A landscape with many peaks, sampled at points; each row gives a point and its height.
A climber steps from a point to the highest of its 2 nearest points, and stops where none of them is higher. Distance is the straight distance between rows; heights are no part of it.
k44: [148 138 159 104  96  59 160 220 104  64 144 117 127 155 122 120 119  84
 101 124  92 128 164 156 123 103 109 154 115 136 128 105 109 123 132 122
 140 136 126 105  76 157  86]  height 64.7
k802: [129  82 139  94 101  74 150 147 171 150 165 179 102 170 128 103 115  83
 138 110 144 150 143 152 109  65 120 177  31 116  58 139 107 187 126 107
 125 129 131  78 168 130  81]  height 32.9
k351: [160  62 151 169 164 124 161 180 117 176 131  66 146 129 156 116 116 128
 154 100 133 155 109 119 163  79 100 174 128 121 116 175  66 126 155 144
 147 180 142 111  47  80 120]  height 75.6
k86: [214 134 129 158 157 152 182  92 129 134  65 112 105 116 130 132 161 146
 133 144 144 137 126 126 139 137 113 139 170 112 165 170 103 115 121 174
  79  69 180 126 162 153 133]  height 47.8
k727: [ 42 166 143 143 150 136  89 163  88 127 125  85 169 134 121 181 124 147
 125 110 118 100 127 113 160 139 159 115 160 130 125 104 167 171  81 139
 155 185 138 145  94  94 132]  height 56.1
k136: [147 117 101  78 100 178 150 120 196 147 138 196 108 133 110 120  74  81
 118 134 115 164 161 133  79 106  83 124  74 103  70 157 150 121 157 123
 117 154 122 168 156 162 159]  height 6.0
k632: [ 87 188 145 149 162 175 103 173  86 101 120 103 183 104 127 148 119 140
 131 108  92  90 114 113 127 134 143 106 141 142 113  99 148 136 112 132
 140 195 159 166 120 126 162]  height 55.8
k795: [113 134  95 157 100 242 144 135 149  58 163  97 202  85  90  76  85  96
 171 175 140 113 109 145  98 150 200  69 133 196 171  84 152  68 143 114
 141  74 111 161 123 109 123]  height 37.7
k98: [141 175 137 134  79 199 123  85 148  83  61 126 131 137 118 125 162 166
 157 161 135  92 107 134 138 178 184 152 170 111 168 132  91 120 131 150
 136  77 152 120 204 182 150]  height 21.2
k151: [141 172 151 115 137  50 149 149  91 117  99 123 133 158 208 144 157 140
 118 151 139 125 117 109 133  92 124 161 155 109 168 154 115 126 137 137
 144 112 150 133 104 114  93]  height 61.6
k643: [ 97 119 100 120 119  99 105 119  93 131 112 111 101 176 132 175 142 168
 141 125 168 133 104 129 175 144 163 142 163 114 173 151 121 151 109 117
 130 151 105 121 136 101 102]  height 22.7
k589: [107 138 140  60  69 112 118 111 147 149 171 195 120 144 137 147 146  99
 148 148  98 135 115 173  86  46 137 191  49 109  85 112 138 153 173  94
 185 104 130  92 143 149 135]  height 39.0
k420: [136 184 107 110 142 132 125 164 111  66 186 150 177  83 150  90  68 103
 121 123  73 149 142 138  75 113  86 127  89 161 108  93 145 105 150 128
 145 100 160 180 109 132 125]  height 59.9
k948: [ 94 104 107 129 126  88  70 107 102 211 126 101 121 163 162 174 117 170
 141 136 151  99 115 134 159  94 151 140 122  90  99 140 153 166 146 108
 168 164 123  94  84  94 146]  height 9.1
k142: [139  92 131 110 103  73 117  84 173 120 106 138  98 161  99 112 158 107
 104 129 165 114 155 137 134 183 126 131 119 118 124 121 127 150 115 105
 108 101  87  98 141 136 129]  height 33.5
k726: [ 82 161 157 132 136 146  94 116  89 132 192  95 147  83 141 134 126 171
 151  97 104 124 122 157 113  92 149 112 100 149  73 134 154 168 149 142
 184 101 151 145 121  99 147]  height 49.8
k467: [134 152 168 115 101 105  95 175 127 122 120 145 119 153 150 157 119 119
  88 129  87 128 145 126 119  99 118 152  91 115 132 122 124  98 125  96
 143 153 107 104 120 154 150]  height 53.4
k770: [157  85 157 157 167 116 100 133 123 189  82 136 118 106 142  99 175 110
 121  88 112 124 152 109 141 159  92 121 133 147 114 101  81 124 108 133
 102 166 130 120 125 130 145]  height 18.4
k438: [ 95 147 135 165 200 198 109 161 107 123 139  97 176  71 133 152 120 146
 142 104 139 130 116 104 139 145 114  92 162 144 115 108 159 143 104 130
  99 201 145 193  96 109 156]  height 50.7
k45: [142  94 133  92 120  63 162 117 178  83 174 171 135 108  97 112 121  85
 137 116 146 158 117 159 147 127 106 114 135 130 157 109 144 150 130  98
 115  84  91 128 119 101  79]  height 40.6
k689: [ 56 180  98 140  83 196  99 116  92 100 109  88 156 108 102  98 126 151
 118 162 132  59 116 129 126 166 179  71 155 153 158  99 151 116 120 137
 126 113 132 150 166 150 139]  height 57.7
k708: [123  76 135 174 173 118 124 149 120 184 111  56 169 120 187 131 114 149
 163  93 145 133 100  89 172 109 144 181 145 106 135 133 105 149 148 134
 154 157 140  97  50  60 138]  height 69.0
k967: [172 119 121  91 108 172 169 105 225 169 126 197  96 114  92 110 107  69
 132 144 127 188 152 140  61 129  56 138  76 117  98 129 126  95 135 135
  94 137  96 112 144 182 153]  height 5.0
k869: [ 77 182 126 151 139 223  91  96 111 123 168 162 159  64 114 141  79 147
 143 165 103  65 137 147 110 124 174  13 111 181 116  94 195 115 125 109
 173 101 130 148 126 129 144]  height 50.5
k807: [184 110  90 141 106  67 147  77  98 113  82 109 110 179 200 157 178 147
 137 143 192 117  99 102 150 144 152 175 168  88 191 171 100 123 153 134
 120  43 148  76 109 143  79]  height 27.6
k657: [157  83 135 132 141 130 112 103 149 215 153 124  93 117 142 145 104 148
 146 113 132 184 115 154 109  64  78 155  76 113  75 154 144 141 183 141
 138 145 135 125 111 116 159]  height 13.9
k267: [ 33 190  96 125 120 153  89 128  72 131  98 119 151 152 121 151 157 146
 112 154 143  54 127 103 132 172 153  80 164 127 142 125 152 149  85 139
 137 165 131 144 155 140 137]  height 63.7
k901: [160  48 118 144 165  98 121 138 136 200 154 129 104 130 149 136  88 136
 141  98 132 198 164 128 142  78  95 160  94 132  84 141 148 171 133 129
 105 165 125 107  89  81 155]  height 12.5
k780: [ 89 127  74  81  84 145 123 122 113 135 141 130  79 200  89 148 136 154
 128 145 160 133 139 150 149 119 127 105 128 108 105 168 143 147 121 119
 116 164  96 166 143 114 125]  height 9.6
k506: [121 137 121 148 144 124 109  92 114 110 111  87 105 129 146 140 160 192
 149 124 150 114 110 120 160 154 165 132 167 129 170 139 133 154 120 151
 115 100 147 119 150 104 136]  height 24.2
k540: [163  83 166 167 165 158 101 124 129 196 131  72 120 100 131 130 133 159
 134 102 126 151 105 131 148  86  70 138  94 134  99 155 114 121 147 132
 112 169 130 136  93 118 176]  height 15.1
k217: [140 160 146 148 121 210 109  92 129  92  75 133 135 108 129 156 125 184
 159 159 133 100 106 144 157 136 172 123 165 126 154 167  96 125 143 137
 138 126 143 129 176 135 152]  height 20.1
k497: [124 150 162 109  99  90 102 190 117 109 157 173 135 154 145 122  88  69
  86 108  86 150 168 133  86 105  97 155  74 134  85  91 106 103 115  97
 147 136  94 102 132 156 126]  height 58.3
k164: [ 72 132 113  66  78  96 130 114 160 158 132 200 104 151 156 128 169  92
  91 152 119  72 171 112  86 194 155 121 111  75  78  99 152 139 126  96
 160 129  55  98 134 170 144]  height 15.2
k942: [ 55 147  91 132 145 143 104 130  98  97 213 152 156  81 113 127  86 120
 106 136 113 139 135 134  98 126 152  69 128 164 132  81 193 116 111 109
 138 113 107 156 138 102 130]  height 47.6
k229: [ 70 129 113  85  98 118 128 117 175  41 140 166 165 113 119 126  79 110
 147 142 134 129 120 139 164 154 170  51 173 143 159  96 165 105 139  88
 141 137  75 132  93 109  94]  height 30.6
k418: [181 151 128 153 135 135 188 159 149  93 162 140 161  71 120  88  64  87
 128 119  88 153 127 128  80 128  92 138 117 143 127  98 107 131 142 139
 132  89 153 163 127 139 119]  height 68.9
k274: [101  89 127  74  69  61 116  84 175  70 148 159 140 149  88 120 137  93
 122 150 153 123 141 169 141 158 146 116 135 123 129 108 155 163 133 102
 131  96  78 104 121 115 100]  height 36.7
k220: [176 174 145 114 120  80 193 119 141 130 117 163 119 153 188 144 177 111
 110 152 125 136 114 106 138  78 112 170 118  90 171 156 119 122 149 117
 136  54 127 133 125 139  89]  height 56.9
k972: [174  60 119 104 124 107 145  99 172 194 133 132  61 156  88 108 164 131
 134 102 141 163 144 144 115 126  93 139  82 126  98 130 119 121 135 139
 100 117 121  97 136 131 128]  height 27.3
k515: [155 146 154 129 122 120 144 199 103  82 145  99 149 127 106 102 119 108
 119  94  71 122 139 143 130  96 123 158  93 158 110 126  84 117 118 146
 161 126 154 127 115 134 126]  height 75.0
k457: [157 130 165 138 117 178 166 170 135  88 154 128 150  97  56 117  78 104
 131  97  90 146 113 155 126  75 115 145  87 142 111 167  70 114 138 135
 162 121 159 145 128 137 111]  height 66.4
k424: [157  87 129  98 107 102 162 130 170 149 145 152  84 140  94  94 118  90
 138 104 125 154 159 134 110 117  93 138  69 130  62 139 107 164 124 136
 111 133 131 127 160 135 111]  height 29.7
k74: [159  61 130 152 151  76 133 143 105 206 129 108  81 168 159 125 136 137
  77 118 151 183 153 118 121 108  92 195 112 134 116 140 114 129 120 128
  84 143 128 116 122 136  99]  height 51.7
k137: [150 137 146 136 125 103 131 113 118 118 141 115 136 125 171 163 108 168
 145 152 144 166  77 160 159  59 143 151 137 128 159 161 137 110 166 100
 155 119 123 127  93 103 119]  height 43.6
k228: [ 72 140 121 166 149 152 101 114  87  91 161 124 139  92 113 133 124 140
 107 146 145 130 122 118 120 161 156  76 177 160 162 100 155 122 109 124
 104 144  97 145 149  89 126]  height 43.4
k392: [120 147 152  83  77 120 141 134 127  82 170 167 144 120 113 147 101 105
 156 147  94 159 102 186 111  58 144 169  79 146 108 120 131 108 155  91
 186 128 131 121 124 132 111]  height 42.2
k813: [ 90 189 108 170 162 159 121 145  60  57 135  72 126 136 153 121 150 179
 106 179 158 108 133 102 109 145 147 107 162 166 156 150 169 150  89 147
  61 134 176 142 157 124 124]  height 72.2
k873: [124 158 140 147 132 205 152 102 140 132  81 113 145  91 100  91 153 152
 129 137 119  95  92 105 127 141 112 112 157 119 137 129  97  96 115 174
  95 110 182 176 207 179 155]  height 37.8
k983: [220  86 119 168 152  96 186  88 123 118  81 128 106 111 129 143 152 129
 145 120 170 148 127 141 142 166 131 139 194 123 170 137 103 125 120 172
  84  64 156  81 125 137 115]  height 51.5
k573: [138 142 159 130 136 122 126 155 122 106 110 124 130 135 142 144 123 125
 119 129 122 135 134 118 135 127 113 131 152 112 134 129 115 100 133 111
 130 169 123 150 119 128 140]  height 49.6
k634: [ 75 135  93 115  95 168 124 127 100  99 155 103 145 122  63 105 106 118
 147 126 113 113 143 148 127 121 167  90 127 156 101 122 126 122 122 139
 156 126 118 157 159 105 120]  height 45.8
k745: [191 133 126 128 159 154 204 124 172 132 133 120 122  58 106  94 102 139
 155 108 102 175 106 150 101 137  86 146 143 129 139 111 127 125 140 171
 105  87 184 153 132 142 121]  height 82.0
k123: [165  92 137  96 119  38 158 208 110 131 157 137  98 180 169  94 146  97
  97 116 101 134 175 129 114 126  81 172  71 126 112 135  90 135 123 124
 129 135 115 129  78 157  64]  height 55.9
k887: [ 85 126 100  77 120  59  91  96 120 140 132 194  93 168 194 166 183 124
  98 154 121 113 168 113 120 154 152 137 132  96 120 111 164 136 124  90
 137 130  77  94 129 138 134]  height 13.7
k749: [147 114 113 115  77 154 112  87 133 138 124 110  66 184  97 147 167 182
 146 136 145 128 106 162 137 124 143 157 112 119 135 146 111 136 142 118
 121  97 115 100 173 147 139]  height 23.9
k301: [128 179 155 152 142 165  94 105  97 138  48 118 108 160 189 160 185 171
 120 163 136  89 123  85 125 112 165 159 127 114 149 175 125 117 113 144
 125 128 178  99 171 164 160]  height 55.7
k809: [163 115 132 153 137  68 124  92 101  68  98  72 133 133 166 130 173 165
 140 130 179 111 100 128 154 163 158 131 184 124 192 154 110 137 135 159
 110  64 162  76 100 117  96]  height 25.9
k803: [109 176 170 154 141 124  81 138  81 118 105  84 149 107 164 111 164 153
 110 136 106  88 137 114 109 129 138 134 117 145 107 104 128 131 107 143
 127 125 167 116 156 139 164]  height 62.9
k194: [ 85 112  73 135  92 233 141 141 136 123 128 111 141  98  48 106  63 107
 157 122 123 109  97 139 125 147 174  81 130 140 115 114 116 116 125 128
 123 166 110 148 181 129 141]  height 42.5
k394: [131 129 122  87  83 126 151 125 169 154 188 195 114 141 119 117 119  82
 144  96 106 144 115 157  73  74 129 193  29 108  61 126 114 166 145 113
 164 113 151 107 183 149 113]  height 36.1
k308: [ 92 184 152 198 179 193 108 143  65  89 113  55 147 145 143 142 160 189
 143 155 165 103  87  96 141 133 130 127 180 138 155 160 143 160  71 146
  70 161 194 155 143 128 132]  height 84.0
k144: [170 142 147 127 104 139 156 151 143 145 130 147 119 152  94  90 161  70
  78 126  96 127 168 100  64 133  91 145  88 136 123 102  78  86 117 125
 117 102 110 137 155 183 109]  height 58.6
k148: [ 79 152 119 124 125 122  92 118 102 173 105 128 120 125 111 137 155 128
 100 123 123  53 143 118 128 178 150  86 144 105 111 100 149 162 101 126
 146 144 119 127 164 144 144]  height 71.3
k158: [ 55 115 128 145 124  86  46 123  64 120 107 121 134 179 158 210 145 153
 113 140 169 109 123 110 169 146 166 117 191 128 163 129 144 145  93 116
 147 180  95  85  87  93 126]  height 21.1
k510: [138 143 117 147 111 195 177 113 143  53 130 106 160  94  79  93 120 129
 175 146 140 112 118 148 150 149 174  64 170 170 186 124 122  96 138 139
 135  70 116 153 141 108 107]  height 35.8
k263: [190  81 131 102 123  35 161 164 146 172 128 130  93 173 164 116 134 107
 116 134 135 140 135 124 144  94  72 167  98 109 129 162  94 137 164 108
 129 132 119  99  72 136  80]  height 50.3
k309: [ 98  49 130 155 142  42 111 139 120 170 122  84 151 142 171 130 107 135
 124  98 171 129 111 107 179 119 157 180 140 105 134 130 124 181 128 121
 143 144 120  79  67  62 105]  height 62.8
k514: [118 124  92 148  91 245 149 139 150  77 158 116 182  70  67  88  43  99
 165 139 118 133  90 155  98 136 197  99 110 171 119 105 144  76 143 122
 151 125 131 167 135 135 139]  height 39.7
k844: [186  81 124 129 110  92 124  78 157 127  79 133  84 146 118 141 158 112
 131 121 190 143 112 138 140 174 107 134 157 112 152 155  90  99 146 108
  93 112  95  82 129 133 113]  height 31.2
k665: [158 102 160 161 153 121 131 200 101 130 148  75 141 124 124 119 118 130
 131  77 101 144 141 124 152  92 114 169 114 138 100 132 104 151 109 140
 131 155 138 132  87 101 128]  height 87.9
k362: [ 92 155 136 181 152 195  96 117  88 125  84  59 159 149 145 165 147 206
 157 127 182 118  58 110 189 152 140 144 190  99 155 148 124 172  87 151
 101 155 169 148 117 130 129]  height 72.9
k26: [140  85 155 164 165  47  98 151  69 148 141  87 115 159 178 121 164 143
  88 124 144 135 153 109 119 133 116 169 139 146 130 124 104 125 118 119
 118 147 133 123  90 110 106]  height 57.0
k523: [107 165  97 140 155 192 152 120 127 138 101  91 140 100 120  89 133 148
 129 138 123 105 107 105 133 147 101  82 137 142 113 136 135 125 117 163
  72 132 182 213 161 139 157]  height 40.5
k525: [175 131 145 130 143 150 101  90 157 175  44 148 117 140 163 169 155 165
 144 145 128 109 110  95 144 101 154 174 120 102 161 180 114 100 147 138
 153 119 152  88 145 143 166]  height 52.6
k534: [136  84 123 130 117 118  81  98 127 181 160 108  69 172  91 127 171 163
 138 110 135 126 137 155 136 116 149 135  84 131  96 126 133 153 140 133
 139 113 112 100 152 113 148]  height 25.4
k372: [ 96 112  69  62  94 122 152 101 187 134 158 210 113 152 121 110  91  88
 125 161 132 151 155 142 119 119 108  82 121 104  88 140 172 127 149  86
 107 138 100 166 149 126 137]  height 7.2
k359: [108 143 153 114 136 193 100  90 162 132 166 161 158  75  98 144  78 139
 150 122  98 105 129 167 128 125 134  48 115 142  99  93 177 131 143  86
 179 133  98 145 109 124 151]  height 46.6
k862: [179 113 176 179 177 153 123 135 143 137  78 116 150  80 128 114 164 117
 141  90 100 130 104 112 146 123 104 129 145 151 146 122  81 107 133 159
 113 155 138 112 124 138 175]  height 17.2
k642: [ 52 118  92 110 118  88  78 112 101 124 152 185 137 131 125 131 115  96
 105 165 124 111 179 120 106 161 150  65 179 142 113  95 149 108 100 100
 148 155  82 115 144 109 149]  height 18.1
k419: [198 127 185 171 180 143 113 143 130 141 107  96 142  91 158 133 147 150
 126 138 105 141 103 116 137  83  77 153 113 137 161 163  98  88 165 136
 126 143 144 112  74 129 162]  height 16.2
k988: [145 139 129 165 191 163 134 164  99 120 109  70 156 119 128 112 150 148
 124 113 115 124 127 107 149 134  77 115 141 135  94 133 143 151 110 158
  69 173 182 204 113 133 163]  height 45.0
k709: [151 154 149 129 103 123 140 200 124  98 148 151 149 143 102  86  92  41
  83 112  84 145 172 114  89 115  77 126  95 141 124 101  84  92 110 124
 129 139 105 145 132 162 113]  height 64.6
k994: [165 148 184 183 142 115 124 160  66 113 126  59 132 117 153 117 143 155
 111 131 124 126 113 121 106 112 129 174 149 143 131 132  93 118 122 145
 127 110 181 116 138 151 138]  height 69.8
k501: [139 127 128 184 132 165 130 112  98 141  53  81 118 146 156 160 155 173
 136 117 191 134  71 105 172 156 121 164 205  87 171 171  75 134 108 163
 100 144 164 122 149 150 116]  height 64.8
k353: [162 168  96 117 124 156 203 119 129 103  88 136 111 137 137 125 128 124
 124 165 145 119 133 108 108 160 136 124 175 107 163 155 127 107 131 150
  90 103 153 171 173 152 121]  height 44.0
k160: [147  75 102 101 126  90 200 164 152 154  87 170  79 161 134  92 147  92
  97 100 138 143 177  91 108 182 129 156 143 112 109 124  97 123 105 138
  99 166 114 131 146 142  95]  height 22.3
k447: [ 95 123 141  96 115  79  94 166 148 157 157 147 123 133 107 124 104  98
 124  81  82 110 142 138 140 123 135 127  70 119  83  89 129 182 113 123
 179 149 110  88 127 110 116]  height 53.3
k108: [ 67  54 121 163 154  47  69 113 113 177 130 109 139 122 134 170 121 151
 105  95 159 106 113 107 188 143 164 143 149 107 153 127 158 194 108 114
 163 145  95  76  77  82 136]  height 57.1
k146: [200 126 153 122 117 145 181 118 196  97 105 169 137 100  96 133  90  97
 147 137 121 162 116 157 119 127  98 137 134 122 149 136 122 106 152 110
 129 123 127 127 119 143 122]  height 37.4
k60: [ 40 122 108  98 131  78  71 128  74 137 158 181 123 168 144 190 127 132
 113 148 123 113 162 127 152 112 160  98 169 130 131 118 169 135  85  99
 157 175  84  98 116 100 126]  height 19.6
k602: [162  95 139 109 122  76 141 129 152 150 115 110 117 142 130 140 116 135
 136 122 153 146 101 139 172  89 101 147 108  97 134 168 112 133 158 106
 132 131 120 111  99 109 108]  height 46.7
k620: [112 143 111  77 125 111  92 121 113 148 107 131 114 203 182 199 150 161
 136 165 142 133 119 120 155  95 121 141 135  89 133 179 155 110 138 101
 148 184 117 131  80 116 136]  height 11.5
k557: [122  39 119 152 145 112  87 113 136 248 146 105 101 164 132 149  96 148
 139 111 176 143 146 133 155  92 108 146  85 108  59 161 143 182 127 125
 118 195 129  83  91  83 142]  height 11.2
k34: [ 89  62 111 157 161 127  78 122 122 216 162  74 121 123 120 169 103 167
 152 105 155 126 104 144 165 105 110 122 122 101  90 149 151 180 138 118
 144 187 110 106  74  75 147]  height 10.1
k349: [114 177 128 117 122 121 105 143 113 130 138 124 128 161 111  78 186  99
  96 143  83 105 175  94  96 128 119  96  92 160 131 103 123  88 110 142
 120  91 122 145 150 146 112]  height 53.6
k834: [193  53 101 142 105  70 150  96 126 148  76  93 107 180 160 161 126 135
 128 128 210 135  96 123 153 142 133 181 159  77 145 179  84 118 162 119
  98 114 132  69 101 139  93]  height 29.3
k676: [199  75 157 182 172  82 147 100 145 107 129 111 135  86 100  98 167 113
 119 119 155 141 147 131 126 170 120 142 168 150 170 110 114 152 113 155
  90  50 134  98 100 107 113]  height 56.7
k762: [149 151  78 125 138 140 168  91 135  87 109 145 110 123 125 144 106 166
 136 147 163 143 110 129 149 163 138  94 178 128 207 132 166 134 129 131
  90 101 119 163 153 123  97]  height 43.5
k756: [106 116 129 127 118 167 149 121 144  60 161 117 154  86 100 135  99 138
 147 119 136 130 122 153 175 151 153  65 153 158 149 134 145 121 130 114
 120 117  85 167  92  94  99]  height 33.4
k416: [ 88 195 124 133 108 207  85  87 116 103 139 121 169  95 106 111 109 144
 141 176 117  91 138 132  92 127 169  67 111 177 138  83 164 104 137 135
 154  91 146 138 169 140 150]  height 53.9
k342: [136 146 144 119 117  62 157 143 117  57 181 127 157 127 107 112 146 115
 117 140 121 142 119 155 143 112 132 108 143 151 182 104 139 116 131 120
 131  78 114 113  98 110  68]  height 44.8
k390: [188 115 117  90 129 146 177  87 202 178  87 174  81 125 125 141 152 103
 131 127 119 170 141 110 106 147  64 140 115 110 135 149 125  81 121 154
  81 127  92 105 117 170 145]  height 4.1
k290: [ 91 149 108 110 121 130 119 145 115  70 225 161 179  87 130 100  51  91
 104 123 102 175 137 150 100 120 115  93 104 155 110  82 175 108 131 113
 132 107 120 185 103 113 111]  height 53.1
k577: [170  89 167 173 174 117 135 106 146 114 144  78 145  52 130 104 151 151
 142  95 147 150 117 132 157 158 117 119 145 140 155 127 135 155 139 144
 100  76 123 114  93  95 136]  height 62.4
k318: [152 152 158 137 119 131 153 122 114 149  87 136  92 164 161 137 200 136
 104 134 136 113 119  92 111 146 159 182 148 100 157 153  69  82 134 140
 137 107 118  98 178 180 125]  height 56.0
k16: [ 69 116  60  85 105 131 118 111 133 115 158 149 103 159  80 120  94 112
 113 150 142 127 158 142 135 157 132  71 128 112 123 129 179 147 120 114
 102 141  85 171 151 114 133]  height 8.5
k382: [155 154 118  92 122 101 183  99 162 155 142 161  93 142 148 150 150 136
  98 125 127 160 109 121 132  98 105 152  97  89 159 147 157 144 141 120
 111  78 120 164 143 144 104]  height 52.2
k361: [112  99 135 107 130  81  95 147 137 200  96 110 112 165 169 152 123 137
 106 112 133 110 125 115 151 135 111 164 108  82 108 135 124 152 130  99
 137 204 109 101  96 136 145]  height 8.0
k660: [157 136 143 114 128 195 143  91 190 124  96 143 135  83  78 122 100 130
 154 133 123 136 101 141 130 154 113 105 122 136 133 126 126  92 156 119
 117 150 130 158 133 145 152]  height 39.9
k645: [128 143 142 151 131 122 128 125  94  76 114 125 143 103 125 109 135 108
 106 144 145 119 146 115 109 159 130  84 183 156 155 113 112  91 124 124
 106 133 111 146 145 117 129]  height 46.4
k985: [140 131 162 185 186 104 135 141  69 112 116  76 128 120 178 133 161 157
 109 132 164 137 124 100 122 144 113 142 188 141 153 142 107 129 115 136
  88 141 157 129 117 113 128]  height 63.0
k935: [105  99 135 126 132  48  87 196 103 137 169 148 144 143 168 114  92 105
 123  87  82 146 178 140 157  89 115 155  76 152  89 112 137 197 110 126
 165 134 121 113  87  95 115]  height 46.1
k701: [140 174 147 109 102  86 150 137 104 100 119 127  99 178 161 121 208 127
 111 170 125 105 150 108  99 131 167 165 123 142 161 115 109  87 122 130
 129  79 119  93 147 169 100]  height 52.3
k261: [ 63 118 106 103 132 113  99 155 127 192 143 135 123 118  74 113 113 102
 126  86 108  60 142 138 130 161 119  78 108 105  70 110 142 184 103 121
 164 177 129 119 139 128 134]  height 61.4
k58: [142 154 137 161 149 147 137 111 104 150  60 115  92 172 189 154 197 160
 123 134 179 107 100  57 143 143 134 163 178  93 171 195  68  96 119 167
 108 120 168 113 160 161 114]  height 60.0
k75: [166 184 119 118 139 146 195 101 156  95 148 166 112 117 131 139 121 154
 133 156 130 145 103 137 122 105 122 110 123 135 192 123 163 116 146 116
 115  62 141 172 140 141  92]  height 47.4
k403: [134 132  94  91 105 143 142 130 126 142 109 130  70 203 128 174 151 180
 139 154 145 142 112 125 147 116 121 157 126  89 129 198 135 110 144 117
 116 171 110 157 117 133 126]  height 10.6
k238: [135 149 115 134 150 161 139 137 170 150 114 166 167  77 115  86  84  75
 134 111  87 146 144  97  87 165 116 113 129 151 121  57 128 113 121 135
 133 136 124 140 162 126 156]  height 30.1
k775: [115 173 129 148 128 142 117 156  70  94 111  81 122 133 147 109 173 144
  86 155 132 100 133 100  85 166 132 131 137 141 129 108 140 108 108 140
  71 132 153 135 183 177 145]  height 62.5
k364: [ 88 177 104  74 111 114 108 111 111 161 115 175  99 169 193 179 183 157
 132 170 110  96 146 121 108 126 150 125 114  82 101 155 162 110 153 118
 165 149 110 122 117 141 162]  height 12.4
k337: [128 170 112 114  64 202 112  69 161 108 120 138 109 151  90 135 146 174
 173 166 139 102  93 166 117 149 167 139 128 121 164 111 121 132 144 128
 147  63 128 120 186 165 143]  height 22.4
k427: [132 129 140 131 120 126 156 124 129  98 163 151 126 119 102 151 116 128
 149 114 113 171 104 162 139  72 158 153 114 145 146 119 139 120 140  90
 148 100 120 118 142 101 113]  height 40.7
k162: [107 171 153 106 108  68 101 122 106  86 132 110 134 146 143 142 188 147
 116 154 123 119 130 136 129 112 144 129 128 152 172 101 155 110 125 134
 138  88 112  85 120 122 109]  height 48.7
k196: [117  98  94  98 125 112 144 183 137 145 104 150 123 143 128  79 112  74
 119 112 106 112 168 112 112 171 125 122 133 112  81 102 119 116 116 126
 115 200 114 146 148 124 147]  height 24.7
k247: [151 125 147 141 158 205 184 122 135 109 159 134 137  56  88 136  73 158
 153 109  99 167  82 147 126  80 133 149 121 147 112 184 104 113 140 152
 153 119 183 194 126 120 111]  height 59.5
k667: [162  86 114 128 163 126 178 132 145 172  64 147  97 118 111 107 158  92
 124  88 127 150 161 102 123 177  96 134 154 140 107 123 102 104  84 180
  67 167 134 131 145 148 129]  height 20.2
k193: [158 131 110 144 120 180 134 157 193 128 142 178 182 100  87  64  54  19
 131 124  94 159 144 117  61 136  92 127 102 149 132  68 106  81 131 126
 125 119 124 132 128 135 142]  height 32.1
k127: [ 76 168 101 108  92 109 112 137  77 101 142 109 137 152  92 108 156 115
 109 145 103 114 175 132 118 110 162  98  99 174 102  96 147  99  96 154
 141  89 135 145 159 128 125]  height 49.7
k479: [ 76 104 144 157 174  96  74 138 108 128 127  96 152 103 141 156 147 143
 126  95 129 103 137 108 191 150 160 103 155 128 150 125 154 171 104 139
 149 142 116 112  81  69 137]  height 52.0
k141: [ 68 131  94  96 110  93  92 119 123 158 124 187 131 143 147 113 134  71
  89 173 105  65 187 109  66 192 155  77 149 122 101  76 158 129 109 102
 153 133  81  99 139 153 150]  height 16.7
k271: [139 139 140 124 145 183 109  93 177 180 111 160 133  79  84 127  96 135
 142 105  96 100 129 149 121 141 112  95  98 123  91 116 152 146 139 130
 160 133 144 138 147 139 183]  height 42.9
k548: [187 121 159 115 120 154 173 150 212  83 157 183 169  97  87  90  45  31
 137 138 103 168 146 148  97 110  52 113 117 143 126 113  99 106 146 114
 124 128 110 129 107 159 116]  height 34.5
k195: [129 162 143 121 150 182 134 123 136 106 160 129 146  77 108 117 109 167
 155 119 103 139 110 133 119  94 140 116 108 157 101 136 138 117 148 145
 154 103 170 185 131 114 135]  height 54.8
k476: [ 95 119  73 128 136 162 127 174 137 157 125 157 154 104  96  92  52  68
 110  77  90 109 149  99  96 161 129  96  96 121  75  85 126 129 111 143
 122 187 140 156 154 129 162]  height 27.2
k744: [116 123 131  90 109  81 106  97 180  91  98 168 140 128 137 158 110 115
 139 109 154 126 103 134 185 169 130  74 162 104 160 121 143 131 145  86
 143 135  82 122 105 108 106]  height 28.2
k912: [100 145 135  99 118 128 102 134 106 110 214 144 134 112 127 133 110 138
 159 109  88 150 114 168 100  59 130 152  69 150  68 122 136 136 161 134
 190 123 142 131 116 108 134]  height 45.7
k117: [175  98 143 145 148 121 167 107 155 140 136  77 111  82 121  97 127 170
 160  94 134 164 106 154 144 136 105 149 148 114 118 137 128 147 136 167
 110  81 158 125 131 121 133]  height 70.2

Call two points neighbours if one is among the 2 nearest of the other. Go from one point of each pair to the other, from neighbour to neighbour, staying as high as possible. Name the lowest point that can't be avoided.
k665 and k148 | k935
k308 and k994 | k775
k745 and k151 | k762
k665 and k727 | k479

For each start below, name every point that the climber comes to, in order.
k390 | k972 > k424 > k802 > k394 > k589 > k392 > k912 > k726 > k195 > k247 > k457 > k515 > k665
k643 | k506 > k809 > k807 > k834 > k844 > k142 > k274 > k45 > k342 > k162 > k701 > k318 > k58 > k501 > k362 > k308
k98 | k337 > k749 > k534 > k972 > k424 > k802 > k394 > k589 > k392 > k912 > k726 > k195 > k247 > k457 > k515 > k665
k427 | k137 > k602 > k263 > k123 > k44 > k515 > k665
k948 | k34 > k557 > k901 > k657 > k540 > k419 > k862 > k770 > k667 > k160 > k196 > k476 > k238 > k193 > k548 > k146 > k660 > k271 > k359 > k869 > k416 > k689 > k267 > k148
